Each row is a point on a landscape with many valleys, with its height.
A ball rolls from a point to the lowest of its 6 nearest points, and stops where none of them is lower. Distance is the straight distance between rows; heights are no part of it.
gini: [ 95 178 155 133 109 163 160 150 106 141 124  86 130 126 144  95  85 118
 142  88 113 136 204 124 169  56 106 154  58 163 134 124 151 158 127 103]  height 187
makod: [137 115 115 116 139  98  99 111 149 133 137 139 118 121 113 131 128 140
 135 132 163 118  68 120 121 153 129 126 176 137 160 135 125 137 152 101]  height 294
zod: [147  98 123 127 116 128 128 142 134 117 120 148 125 142 114 125 160  89
  95 201 157 108 111 123 100 137 163 106 138 113 151 106  97  80 140 164]  height 219
lub: [180  88 100 106 137  28  98 120 181  89 113 169 141 135 156 147 185 129
  97 211 161 106  66 148  80 167 172  78 208  70 139 138  68  96 124 139]  height 132
gebe: [113 124 120 126 115 122 129 141 114 149 126 131 100 131 108 169 122 159
 153 134 121 129 127 127 154 116 108 124 111 143 144 107 156 136 129 145]  height 25
Fikis: [101 132 146 108 149  60  70  61 168 113 153 110 149 126 132 201 144 208
 175 103  91  87  68 131 115 153 112 134 166 126  85 212 165 174 153 125]  height 495
pinir: [ 65 134 176 139 147  70  89  80 174 120 158  91 138 140 116 195 115 201
 156  83  53  95  50 132 151 154 114 135 183 114  73 217 188 195 144 119]  height 74
Nugo: [ 80 178 156 168 149 146 157 134 120 148 159 115 110 130 124 181  77 157
 160  74  79 151 149 156 168  91  88 146 114 145  86 163 199 185 132 112]  height 460
Gise: [169  76 118 113 140  28  98 116 169  94 121 151 146 125 143 158 180 128
  88 189 156  98  52 140  92 191 155  76 194  60 150 147  89 104 132 146]  height 231
mogu: [141 101 102 150 120 162 140 134 115 114 129 147 130 131 100 111 152  90
 107 158 148 128 123 120 105 155 134 121 124 138 139 123 101  96 116 137]  height 389
duf: [136 146 107 124  86 184 161 140  87 134 119 103 122 131 121  79 128 123
 144 123 136 163 183 123 149 109 106 137  65 109 143  98 133 105 117 116]  height 133
Madu: [ 97 153 162 147 149 113  92 118 120 130 166 135 140 124 121 177  80 182
 141  83  91 155  82 114 135 152 101 171 118 173  80 180 194 190 144 117]  height 84
Lem: [168  91 110  93 124 172 114 157 150 127 103 171 127 136 159  67 155  75
 104 185 174 104 146 131  92 121 182  75 134 122 147  96  41  78 136 146]  height 396
ruzik: [155 143 109 126  87 182 157 146  92 141 120  97 112 128 133  83 129 116
 143 137 146 160 180 130 149 100  99 130  73 110 152  98 134 101 127 117]  height 143
Mak: [113 125 108 116 137 108 102 102 151 135 126 158 115 128 113 127 144 164
 146  99 139 126  88 128 137 140 109 122 142 143 134 116 148 133 130 124]  height 292
Donaz: [ 99 156 152 111 107 178 152 145  76 160 132  80 133 129 138  87  66 103
 158  84 112 133 220 114 161  81 115 167  49 159 131  98 142 142 125 106]  height 216
Vuz: [142  92 129 103 131 121 120 107 156 105 120 175 111 143 129 109 166 112
 118 177 167  97  95 125  77 153 160  95 187  84 141  95 104  82 144 166]  height 135
govep: [ 68 164 158 143 139 146 150 130  96 143 155 131 129 117 130 171  65 121
 147  81  69 134 168 130 151 110  93 160  95 170  85 142 176 168 114 117]  height 347
zeto: [120 133 106 117 169  94  97 107 144 128 129 141 150 130 128 160 141 177
 133 100 129 112 100 127 128 152 128 153 167 147 122 134 125 158 117 111]  height 307
miduk: [155  77  97 111 138  86  93 107 171 118 113 173 112 128 142 110 162 106
 131 195 208 100  77 145  60 163 183  66 190  74 172 108  74 100 166 150]  height 58
Leku: [177  95 126 116 104 179 130 139 135 117 120 158 134 128 151  45 139  91
 119 157 159 125 165 135  84 127 160  79 111 106 133  98  59  60 139 144]  height 230
voti: [150 107 120 134 108 191 167 143  84 136 129  99 119 119 149  83  99  68
  98 146 149 154 201 136 111 116 130 139  83 106 156  79  91  78 124 104]  height 185
Rabo: [150 123 136 134 113 174 169 145 123 124 124 110 102 120 149  57 133  85
  97 148 141 150 181 137 111 100 132  97 107 102 138  96  82  76 128 122]  height 61
vika: [ 99 154 122 111  85 170 158 145  83 160 132 103 121 140 135  84  88 109
 154  98 107 131 201 110 154  85 114 160  56 139 129 106 138 129 107 111]  height 76
dasu: [188 128 112 110 118 206 167 174 122 136 116 139 123 126 130  51 133  64
  89 166 154 163 204 128 106 112 186 131 104  76 169  69  54  66 110 152]  height 130
niv: [173 112 107 146 120 171 136 154 135 117 110 140 139 127  98  95 144  85
 101 174 162 126 119 117 120 145 157 100 125 115 147 124  87 104 128 139]  height 260
Ruka: [132 113 110 115 140 103  93 109 151 138 132 154 107 126 105 125 139 157
 143 112 144 119  76 123 130 161 114 131 161 142 155 124 147 131 136 113]  height 276
fafot: [120 114 102 126 123 158 151 136 112 115 129 158 119 126 119 128 143  96
 113 139 132 130 139 119 128 144 124 133 121 155 135 120  98 110  94 114]  height 243
sifip: [104 136 134 132 117 103 117 133 122 149 143 140 117 133 112 177  99 159
 159 119 107 131 141 123 137 111 113 128  97 157 127 121 164 144 140 137]  height 391
zas: [ 80 138 142 129 154  59 106  93 139 121 170  96 140 142 127 200 118 182
 164  99  81 115  61 124 124 139 115 157 139 141  95 174 176 175 146 158]  height 226
mal: [181 146 117 124 115 206 166 177 114 136 115 131 122 122 136  59 119  51
  83 171 153 162 198 113 107 100 187 130 103  75 148  70  75  69 105 138]  height 116
zolub: [160 145 117 126  90 179 150 149 109 130 109 106 114 118 140  86 133 113
 129 145 149 159 172 131 140 105  95 119  81 117 152 104 129  97 121 106]  height 176
Vima: [171 105 123 128 124 181 154 135 129 114 100 135 127 118 138  48 148  82
 101 142 151 137 152 127 111 124 138  76 122 116 116 112  65  87 132 130]  height 217
savi: [142  95 128 137 134 124 126 111 125 112 117 131 127 136 111 128 158 129
 118 156 146 114 125 139 113 132 112  95 167 136 140  96 107  83 147 130]  height 269
fam: [ 99 133 142 115 158  56  85  64 171 118 160 101 144 133 133 190 138 207
 173  95  75 100  68 134 123 145 110 148 164 131  87 185 177 169 152 141]  height 374
raf: [ 84 135 144 126 150  81 103 125 136 132 156 114 140 142 112 199 102 169
 136  96  98 129  61 116 133 137 138 164 133 140 111 169 181 194 130 160]  height 170
Vapen: [110 129 129 143 119 115 124 120 120 143 145 142 128 133 111 174 100 163
 169 110 112 127 150 128 132 106 107 132  93 162 106 131 158 144 145 136]  height 188
sotam: [155  98 104 153 128 152 130 141 110 109 116 140 130 131  96 116 151  90
  91 183 150 121 116 121  98 149 158 112 131 133 152 118  95  86 138 145]  height 266
rikab: [ 92 164 153 178 135 124 115 116 135 143 162 134 116 133 115 165  82 175
 150  62  81 168 103 124 159 116  98 159 107 155  90 172 215 181 139 110]  height 45
tosis: [ 84 213 121 160 113 216 139 160  83 139 155  78 133 133 133  96  65 128
 163  56  81 153 200 136 187  74  89 186  53 159  86 128 219 160 120  98]  height 624
Kunit: [149  91 122 141 116 132 127 129 119 114 126 152 126 143 106 131 154 109
  98 186 146 110 120 120  92 145 154 108 139 137 154 106 106  74 148 145]  height 238
sif: [105 190 161 137 108 156 128 163 113 142 124 113 133 108 127 122  89 118
 144 100  94 145 178 117 174  93 110 178  70 174 105 145 185 156 107 133]  height 200
zol: [120 146 135 132 128 149 137 140  89 152 122 134 128 107  94 167 109 143
 152 119 122 133 160 119 162 135 117 143  75 146 128 126 148 162 107 144]  height 363
firu: [113 143 145 118 150  95 101 137 147 141 124 138 128 136 135 170 106 181
 143  86 110 122 118 114 146 103 108 122 142 163  97 148 164 161 128 108]  height 193
Vabo: [ 86 122 132 132 152  59  95  97 141 134 171 107 138 140 124 200 125 175
 154  90  89 125  60 130 127 145 126 157 134 133 112 159 168 185 145 166]  height 249
Beki: [103 133 138 124 175  91  97 137 143 145 121 127 136 141 132 179 109 178
 137  85 112 112  90 110 148 120 131 141 156 135 105 147 156 193 108 131]  height 196
Nuri: [ 84 175 168 141 128 147 133 142  89 142 144 135 130 100 131 154  79 113
 147  89  77 140 174 118 145 123 103 168  82 172  87 135 187 160 102 130]  height 12
sel: [136 129 106 119 108 182 144 150 119 125 119 151 114 124 119  89 135  86
 114 139 140 136 132 114 122 149 127 133 120 143 124 123 109 107  90 115]  height 535
pibim: [104 128 125 116 129 101 105 125 136 147 141 155 113 143 130 157 116 176
 159 104 104 124 126 116 131 108 108 128 119 165 112 122 160 137 141 129]  height 512
fifub: [161  88 114 117 132 152 143 159 154 118 100 156 138 147 153  99 167  81
  98 188 168  95 137 140 111 116 185  88 147 112 144 104  50  92 120 146]  height 300
denag: [104 108 131 122 157  46  80  76 158 133 167 101 135 117 133 185 148 184
 166 108  94 111  60 140 114 149 123 137 143 121 128 172 164 160 149 162]  height 395
pulep: [ 77 168 169 166 126 172 133 139  75 126 127 113 156 106 158 154  76 122
 135  63  78 149 172 141 173 110  80 188  59 192  91 151 215 164 126  96]  height 468
movi: [139 139 114 112  98 175 140 157 120 129 115 145 100 125 125  94 135  99
 119 151 145 132 131 110 138 139 114 123 109 144 126 125 115 114  97 104]  height 490
zuve: [129 102 111 117 124  57 122 114 150 124 131 143 129 138 112 132 165 121
  96 152 155 114  48 115 104 161 157 122 198 101 161 147  95 139 138 128]  height 194
Femuk: [ 78 173 179 145 116 160 122 143  91 145 134 124 134 100 152 148  78 117
 139  78  75 140 182 134 157 116  93 182  72 187  87 151 203 161 110 107]  height 377
nole: [131  91 115 157 131 124 145 118 118 118 126 141 136 127 117 132 150 119
 110 141 132 127 130 139 113 146 128 110 147 148 142 101  99  95 129 135]  height 233
Gason: [111 126 112 104 130 109 114 118 152 142 136 155  99 139 110 149 134 164
 148 102 117 127 103 118 135 124 106 127 136 145 128 114 158 131 123 134]  height 411
sizef: [130 111 108 118 127  47 122  99 161 100 147 141 132 134 111 150 165 122
 100 150 145 117  52 121 104 167 144 127 183 120 157 152 105 132 137 131]  height 223
Mag: [183 132 125 128 113 238 147 150  82 148  97 122 129 113 151  48 112  55
  89 142 145 169 204 123 120 116 152 155  86 111 149  71 114  66 103  97]  height 236
bovul: [135 117 136 118 126 153 152 152 109 122 103 134 126 109 128 149 123 130
 128 133 133 126 166 121 152 126 110 133  97 155 137 119 112 147  98 108]  height 177
dut: [164 140 126 118  94 180 163 158 119 129 103  99  97 124 139  80 127 106
 113 153 155 157 168 134 135  98 100 104  98 116 139 113 113  90 133 110]  height 388
tes: [165  93  86 108 138  79 112  97 169 100 120 171 144 139 150 117 174 123
 132 188 191 101  90 137  65 160 182  85 196  87 143 127  76 107 156 126]  height 101
Gop: [109 201 158 149 107 161 139 153 107 149 118  88 131 123 130 107  91 131
 144  99 105 156 190 129 174  72 109 175  67 168 120 142 180 160 124 114]  height 197
vukoz: [118 161 158 132 126 155 158 136 124 133  98 124 141 116 131 111 123 135
 140  88 109 143 176 120 171 107 104 158  66 147 120 131 144 155  98 131]  height 191
segu: [132 128 131 109 131 214 184 143  87 115 111  89 120 130 139  72  94  89
 115 102 150 163 199 124 150  95 113 177  65 108 157  69 122 108  86 118]  height 224
nem: [ 87 127 140 116 152  49  90  77 158 118 168 110 142 126 138 194 138 191
 169 100  85 115  68 134 112 142 113 153 146 128  94 175 164 174 155 157]  height 87
zamo: [158 135 122 115  88 179 149 163 124 126 109 124  99 127 125  85 132  96
 119 157 142 151 150 122 149 123 106 107 107 124 146 124 119  99 108 116]  height 522
nogip: [111 103 142 106 141  34  67  95 164 135 151 104 120  98 140 201 149 177
 146 125 106  96  58 150 127 164 112 123 167 119 143 163 138 151 141 140]  height 310
raz: [148 139 104 133 112 191 176 136  93 132 122  82 125 123 133  83 120 108
 126 132 153 163 185 140 139  98 111 132  76 105 154  85 116 110 117 113]  height 154
lodo: [159  77 121 132 137 129 115 128 154 119 104 160 118 138 133 111 181  93
 102 193 156 109 109 155 100 147 172  87 169  63 158  85  88  77 131 185]  height 333
Kuv: [165  89  87 107 137  40 102 119 196  91 119 177 122 134 160 128 190 102
 112 213 182 123  66 138  56 157 195  73 198  86 155 130  55  89 138 145]  height 181
Nid: [112 122 116 108 148 101 104 106 155 131 133 148 126 141 134 144 130 173
 148  90 127 118 100 121 131 128 113 138 155 146 109 129 144 157 118 116]  height 420
Vinu: [158 108 113 131  89 183 158 152 112 140 124 128 118 123 141  56 133  66
  92 161 133 154 189 126  85 120 155 115  95  92 132  83  71  50 125 151]  height 107
befan: [ 76 141 153 136 149  56  96  86 146 124 181  71 142 162 138 204 115 194
 156  86  48 109  80 135 142 125 110 141 166 146  72 196 184 177 152 129]  height 166
lagil: [102 150 122 119  71 166 154 137  96 159 117 112 125 136 136  84 109 124
 152  88 111 138 187 121 155  91 109 150  53 137 129 116 132 128 118 116]  height 44
Nel: [ 96 138 135 158 139 115 135 112 116 152 147 125 140 121 118 167  96 164
 174  89 101 132 159 128 133 105 107 137 102 169  95 135 164 155 148 122]  height 69
lumu: [143 102 117 112 137  97 134 107 146 123 118 151 131 149 126 130 151 119
 109 152 161  91  84 121  94 133 151  85 216  90 134 122  92 110 141 119]  height 106
Bik: [118 127 119 120 157  42  87 104 134 136 136 103 141 121 138 205 158 162
 126 138 111 116  76 135 130 155 129 126 175 132 140 144 115 147 135 122]  height 257
Dalut: [152 136 124 113  78 182 134 151 111 136 115 124 106 124 140  84 128 111
 123 138 139 153 162 118 146 127 103 130  86 132 144 123 135 105 119 102]  height 164
Rup: [175  88  83 105 130  55 108 112 185  95 120 170 140 140 158 122 175 110
 119 204 190 113  76 146  66 158 190  81 199  85 148 136  73  94 155 125]  height 75
rubok: [173 122 112 125  93 188 152 158 115 140 128 139 120 126 122  52 131  70
  92 167 146 158 193 132  90 116 179 119  98  79 154  72  64  54 124 171]  height 115
Rovuf: [125 160 106 116  97 195 169 133  76 147 123  91 119 144 133  80 106 118
 146 116 139 159 195 120 149 101 108 155  63 109 139  84 138 116 101 124]  height 172
Mifo: [143 121 126 127 128 214 173 132  84 127 116 104 129 122 152  73 108  76
 108 108 150 156 198 134 131 104 114 155  69 107 160  69 110 100  94 101]  height 225
posa: [180 117 121 137 134 178 148 147 134 116  98 135 133 119 119  69 146  95
 102 150 164 131 126 125 118 123 146  82 125 107 132 124  76 106 125 134]  height 235
puvo: [101 122 140  99 148  52  75  74 177 116 154 107 134 111 134 197 142 197
 175 114 114 100  62 145 119 151 106 131 159 132 113 190 166 163 152 135]  height 486
nolu: [114 112 117 123 127 151 151 152 113 121 115 138 116 128 131 145 129 112
 112 134 134 117 153 124 156 140 106 126 113 154 126 115 104 136 107 106]  height 189
balod: [139  94 128 109 129 113 123 116 142 102 120 159 118 147 113 123 156 109
 106 175 151  98 107 126  81 130 139  97 186 114 137  98 102  68 151 154]  height 148
tebos: [167 100 112 147 127 160 144 162 132 119 102 139 141 134 113 105 151  92
  89 186 166 112 124 125 117 130 166  88 136 121 153 112  79 101 132 143]  height 242
Lur: [123 102 123 139 134 121 119 122 134 142 125 144 103 129 102 134 143 156
 138 118 133 131  95 141 149 144 102 105 150 124 153 109 142 121 141 132]  height 218
nusi: [111 149 176 153 153 112  88 129 127 131 144 123 129 127 108 172  79 178
 147  86  97 144  82 117 147 129 111 164 116 158  92 172 194 186 144 119]  height 64
negik: [168 136 125 124 127 185 164 155 138 117 101 131 114 123 121  62 143  97
  98 146 158 142 138 128 126 127 122  94 124 111 134 122  88  97 111 133]  height 414
batu: [129 140 113 117 112 206 179 139  77 120 125  83 115 132 135  81 110 107
 125 114 146 158 201 126 148  98 107 156  71  94 152  80 121 102 101 116]  height 171
Nizat: [141 101 133 121 140 102 118 122 140 125 108 135 124 129 107 125 133 133
 116 143 155  99  88 131 115 136 125  85 198 116 141 131 116 117 151 107]  height 259
dozum: [ 98 189 150 158 116 172 154 151 110 145 126  77 128 114 131 100  71 127
 148  85 117 145 206 130 177  53 109 164  53 171 126 129 174 160 138 102]  height 199
Bopa: [155  83 116 134 129  42 112 102 153 109 121 148 157 136 116 140 169 127
  92 160 159 108  46 126  95 183 161  93 190  69 159 150  92 125 139 139]  height 270
Vize: [102 177 158 141 122 158 139 146 103 142 123 133 134 107 104 128 104 131
 146  94  93 135 169 109 166 125 110 171  80 155 103 132 168 163  90 142]  height 215
topu: [149  88 120 132 122 125 136 137 155 111 107 159 122 141 125 109 183  93
  93 195 153 103 108 142 106 129 171  95 169  83 160  96  85  79 128 186]  height 304
zul: [122 160 152 138 135 161 155 141 111 133 107 136 138 102 109 140 109 141
 142  99 116 142 161 114 159 132 110 159  75 148 121 123 150 157 101 146]  height 265
Zeza: [155 100 104 125 138  71 129 104 159 105 110 154 160 147 130 116 167 124
 114 162 169  97  78 133  84 153 176  88 214  76 135 143  86 120 145 122]  height 103
Nevi: [161  85 100 117 134 151 137 153 158 121 100 165 134 151 157  92 183  84
  96 198 164 102 134 143 105 125 192  88 158 109 149 106  39  85 119 159]  height 346
domav: [ 76 202 123 166 104 198 130 152  77 142 142 106 144 134 146 109  83 137
 151  48  80 153 187 137 172  85  84 196  36 174  88 145 221 175 110  90]  height 551
kitu: [ 86 144 155 128 158  64  85  70 162 121 161  91 136 142 129 194 131 202
 168  87  60 105  73 128 141 141 106 144 169 121  70 204 181 176 139 131]  height 184
lobak: [102 145 154 128 164  90  96 133 139 137 144 121 133 145 124 189  96 165
 132  89 106 122  74 111 142 128 134 157 131 147 107 162 178 200 127 140]  height 102
nepi: [158  86 123 103 136  27 106  85 162  80 148 143 136 115 108 159 170 134
 107 163 147  97  41 128  78 188 141 102 179  90 154 147  96 108 149 167]  height 566
rofed: [127 123 106 108 131  51 111 100 149 115 149 126 130 127 123 164 155 139
 108 142 139 118  68 120  97 157 141 141 184 151 157 147 110 136 145 116]  height 232
dok: [159 141 121 120 108 180 147 151 132 125 113 144 103 122 120  74 143  93
 105 145 147 146 131 120 137 142 115 112 118 127 135 120 113 103 109 115]  height 752
nolov: [136 102 116 112 130  35 123  90 157  93 156 143 131 122 110 151 175 141
  98 150 129 115  52 120  98 181 140 124 189 100 154 143 100 124 141 143]  height 263
Dos: [148  95 101 131 122  63 131 108 153 117 116 148 150 147 114 131 161 117
 107 147 163 107  57 125 105 163 160  97 201  77 143 144  97 121 133 132]  height 142
muvi: [ 78 177 165 148 148 150 152 137  98 138 150 111 120 106 140 197  71 131
 151  78  81 139 174 147 163  99  78 154  99 161  92 152 204 182 132 108]  height 558
Vave: [ 75 176 182 150 138 156 143 136  94 139 140 123 139  95 149 181  73 121
 145  87  82 129 176 139 165 108  85 167  90 182  90 149 199 168 115  99]  height 459
pidu: [102 206 139 156 120 182 137 158  95 149 125  78 136 114 125 101  82 127
 157  89 107 153 206 136 176  70 100 173  49 168 121 132 192 164 126 104]  height 293
puv: [201 136 130 119 109 222 154 168 110 137  93 138 125 114 138  52 105  46
  88 166 156 163 204 117 115  98 166 152 102 106 162  81  96  59 108 117]  height 131
rebuz: [130 128 109 104 148  27 112  98 152 105 150 120 127 116 126 181 172 152
 117 149 117 108  72 127 109 166 134 137 198 131 140 140 109 121 123 122]  height 244
ponu: [ 85 164 148 177 148 126 153 124 127 162 148 116 128 132 117 166  87 155
 155  69  86 148 146 142 159  98  97 135 118 155  82 153 177 181 140 116]  height 70
ras: [ 90 130 158 131 152  66  74  75 167 116 144 108 150 126 121 201 132 208
 169  87  76  88  60 130 137 166 118 128 184 108  77 219 182 202 147 118]  height 248
Fur: [121 145 114 124  71 163 147 138  93 149 114 118 130 143 134  76 121 121
 159 108 123 153 178 121 152 108 106 144  64 133 133 102 132 116 125 109]  height 113
Vom: [ 88 143 156 150 170  80 106 105 112 121 185  79 134 146 130 213  87 182
 151  93  56 123  82 137 143 131 107 157 159 172  75 191 183 178 152 117]  height 183
rebo: [138 108 115 130 145 118 107 105 137 134 118 133 106 124  91 122 133 149
 137 129 150 118  77 126 139 145 108 104 165 129 156 121 134 121 143 121]  height 261
vipet: [176 135 120 115 105 202 153 173  97 143 124 119 120 122 139  68 110  45
  92 167 142 158 200 121 104 118 168 142  93  95 153  77  86  64 109 121]  height 112
dob: [ 96 209 134 165 129 198 134 151  92 139 140  75 137 123 131  92  70 132
 159  66  99 158 196 147 181  79  95 188  45 173 105 127 202 167 119 101]  height 547
davan: [110 147 160 134 156 104  91 130 137 144 130 120 135 125 112 176  90 173
 131  91 109 141  88 113 154 116 128 144 133 152  99 163 183 189 130 120]  height 65
luki: [103 167 152 189 141 118 133 126 132 149 147 124 122 134 109 164  88 173
 152  69  89 159 120 130 162 109 100 140 115 149  92 168 204 181 142 125]  height 32
ripeb: [110 121 122 135 160  51  77 105 131 138 136  98 149 119 140 199 146 170
 141 108 111 121  69 144 140 157 133 142 156 117 136 153 142 171 130 142]  height 274
tefo: [118 129 138 123 100 151 150 125 116 140  98 133 143 124 139  82 126 126
 144  87 118 140 183 122 163 100  94 149  65 150 123 126 124 135 103 110]  height 145
las: [ 92 143 153 128 165  83  94 121 123 120 168 110 140 135 120 204  76 169
 138  98  94 130  74 111 128 133 134 173 124 163  92 176 180 193 147 129]  height 125
muz: [181 101 132 115 131 179 138 148 140 119  99 149 139 120 135  62 144  90
 111 154 169 117 156 132 107 118 147  76 126 111 123 119  63  92 138 132]  height 221
bipo: [127 129  99 109 151  83  92 102 145 119 131 144 140 124 118 158 149 164
 131 124 149 118  71 125 118 152 141 150 170 158 149 143 115 146 133 104]  height 258
tud: [118 107 116 143 127 117 142 130 133 137 126 127 106 132 103 136 150 153
 142 117 125 131 118 140 144 137 102 100 146 125 151 101 133 130 120 132]  height 206
kub: [132 115 112 109 100 171 137 149 116 122 113 154 112 126 139 106 128 102
 111 138 137 129 147 115 132 141 113 128 111 151 132 124 111 123 103 105]  height 245
miz: [107 102 112 146 140 134 161 135 112 121 125 131 116 127 124 142 146 129
 112 131 120 132 141 136 137 138 110 120 133 144 136 104  98 117 105 129]  height 195
fisut: [177 104 120 132 131 165 134 149 134 116  99 140 146 131 132  93 153  88
  87 187 174 113 133 132 109 127 172  88 139 115 139 118  71 102 133 136]  height 234
Gize: [148 103 107 122 136  87 125  97 154 110 120 164 140 148 120 110 159 123
 115 152 164  94  93 124  86 149 152  89 216  78 131 127  83 111 145 120]  height 91
repe: [178 104 118 112  99 181 124 155 131 130 118 140 119 126 142  46 148  92
 105 183 161 151 180 136  91 130 169  92  93  85 143  77  61  51 140 164]  height 240
mem: [116 167 153 137 100 146 159 147 121 146 110 113 129 121 129  92 102 125
 131  85 116 147 187 113 177  74 108 154  70 160 117 130 152 155 113 112]  height 175
viz: [155  69 122 125 143 121 102 115 158 125 101 167 112 123 134 100 171  98
 121 195 192  96  96 154  81 169 178  72 179  55 175  88  72  84 147 178]  height 252
sopuv: [154  98 103 112 140 107 127  95 158 102 119 164 132 135 131 109 164 119
 133 159 184 102  88 127  72 149 168  86 202  90 129 119  88  99 159 135]  height 67
ton: [ 99 157 139 140 132 147 142 127  93 143 144 138 131 102 101 151  98 139
 164  97  93 142 164 114 145 128 120 152  84 156 109 135 161 163 121 152]  height 157
nir: [178  83 106 121 129  32  97 113 160 109 115 149 160 137 138 138 179 127
  99 185 162 100  67 139  92 177 165  81 194  64 141 156  83 115 140 134]  height 204
mizam: [170  92  90 119 133  55 108 102 164 101 116 162 161 141 149 131 171 127
 117 191 184 101  75 142  71 155 176  86 209  80 137 137  74 105 153 122]  height 111
Kek: [160  78 112 138 133 135 135 147 156 118  94 152 140 145 136 110 190  88
  85 202 155 102 132 149 111 126 185  88 158  83 155  92  65  80 124 174]  height 381
fid: [104 114 129 101 141  37  81  99 167 144 148  97 106  94 124 192 154 163
 135 125  95  96  58 145 129 172 114 106 192 107 143 163 127 147 134 138]  height 287
Lifes: [122 142 167 164 152 102 104 126 136 145 123 129 134 130 113 163  95 172
 143  72 100 133 120 126 156 100 110 131 125 154  94 157 177 175 146 122]  height 57
Nuz: [136  95 114 102 130 106 130 105 152 103 125 168 127 144 130 109 164 110
 118 160 168  95  98 128  75 146 153  92 198  94 130 100  97  85 149 148]  height 96
fes: [201 121 150  93 111 217 173 167 144 134  87 141 118 116 158  34 119  34
  89 148 167 163 213 125 116  77 191 136  98 106 170  60  79  75 122 127]  height 146
seku: [134 130 147 116 112 151 142 132 112 132  97 145 141 116 142 106 113 127
 142  98 128 129 172 119 162 120 101 140  74 163 128 120 122 141 106 105]  height 152
bavu: [116 174 161 135 116 162 155 151 123 141 105 125 135 115 121  99 112 132
 143  89 114 143 177 113 181  97 100 158  75 152 113 136 161 162  97 133]  height 190
vid: [144 122 120 128 100 191 146 155  95 140 130 114 105 126 155  78 113  53
  86 156 135 153 200 127  95 113 150 133  97  96 146  75  71  63 119 121]  height 86
laz: [155 127 128 130 107 177 170 155 100 133 124  86 113 120 150  76 124  84
 101 150 156 159 190 149 125  97 112 116  88 123 153  95  97  86 127 106]  height 277
sulim: [124 105 107 157 140 126 144 116 120 122 129 120 122 129 111 138 151 140
 120 132 131 130 131 143 140 147 111 103 147 134 145 105 116 110 113 132]  height 201
bapo: [139  91 130 126 128 111 127 112 130 108 128 150 116 141 124 131 151 111
 104 179 147 109 117 123  90 127 135 103 168 135 139 106 112  67 151 138]  height 212
liguk: [185  91 121 100 124 172 133 157 134 116 102 160 134 118 152  64 148  84
 105 172 173 107 155 128  99 116 165  73 128 120 133 108  45  81 139 133]  height 253
Sama: [116 166 127 101  96 191 158 155  64 151 128  94 122 146 119  83  94 112
 154 109 116 145 210 112 167  92 109 168  60 120 133  74 138 125 100 114]  height 326
Lof: [ 79 155 137 151 137 140 143 120 103 143 154 144 131 116 118 157  80 129
 165  84  91 134 170 121 136 123 112 142  97 166  91 141 167 154 125 135]  height 110
kovuk: [ 78 134 150 126 154  59 105  82 154 115 180  92 139 146 135 203 126 187
 159  89  61 111  77 125 127 130 110 149 161 139  80 189 169 169 149 145]  height 237
pori: [ 85 140 146 136 162  86 107 114 122 122 180  97 127 145 127 212  99 172
 145 100  78 124  72 119 128 131 126 166 142 165  89 166 171 176 147 145]  height 14
veru: [131 109 103 144 123 154 149 132 102 118 134 156 119 126 113 118 150  99
 105 152 137 131 129 119 121 159 127 132 131 150 134 112  96 101 111 125]  height 354
zalen: [108 133 116 134 165  85  89 108 132 144 128 132 155 133 139 172 138 179
 134  91 125 114  95 122 146 143 131 147 163 132 118 143 130 170 118 124]  height 291
kuf: [108 119 109 129 131 126 151 154 119 136 121 127 103 132 102 166 130 147
 131 133 125 127 138 133 161 126 105 115 126 137 147 108 137 136 115 142]  height 203
nulav: [ 89 136 127 130 168  75 100 129 137 141 143 110 142 135 124 183 122 168
 133  93 105 118  65 126 147 138 136 150 145 120 111 156 157 191 118 149]  height 202
denev: [125 120 126 103 146  25 100  88 152 115 147 116 119 105 116 174 173 174
 127 137 104  95  63 139 117 182 125 108 213 101 133 156 104 118 130 138]  height 262
rema: [162 126 131 128 104 182 167 162 134 119 106 110  99 122 138  64 136  94
 100 148 149 157 166 131 133 104 112  93 111 118 130 113 101  89 115 120]  height 520
taz: [145 131 131 116  83 165 132 136 104 130 109 140 131 117 142  90 128 114
 142 129 137 141 172 116 149 126 100 129  78 153 133 120 129 115 113  93]  height 134
maku: [ 92 157 159 145 170  98  97 110 112 115 174 100 141 138 127 210  71 180
 153  87  81 131  83 118 134 147 110 173 136 180  80 182 182 190 148 117]  height 162
zilir: [ 87 192 150 161  94 182 123 149  84 145 128 102 145 123 142 115  85 129
 149  67  81 159 182 136 164 100 102 183  48 178  98 146 217 158 121  94]  height 43
rad: [136 119 122 122 129  90 118 125 159 126 118 137 117 146 109 133 144 119
 110 140 161  98  64 120 119 146 145  97 207 109 159 137 107 134 144 110]  height 192

Where does a ball stop that starts at each point below?
Bik: sopuv
fifub: Rabo
fid: sopuv
mogu: lagil
nepi: sopuv
Ruka: lagil
zalen: luki
nulav: luki
bipo: sopuv
Nevi: Rabo

Two balls start at each pair of points below. Name the first point that both come to, or write none.
ripeb and zeto: luki
nogip and nolov: zuve
tebos and niv: none
sotam and movi: none

Call two points neighbours if one is among the 6 nearest of the other. Go from one point of each pair to the other, from neighbour to neighbour, staying as low as possible. Name the highest point that can't be avoided.
lagil and miduk: nole
Nuri and luki: Lof
pori and pinir: Vom
Rabo and nem: zas
Rabo and pori: sif
pinir and gebe: Vapen
lagil and Rabo: voti
pori and Nuri: las
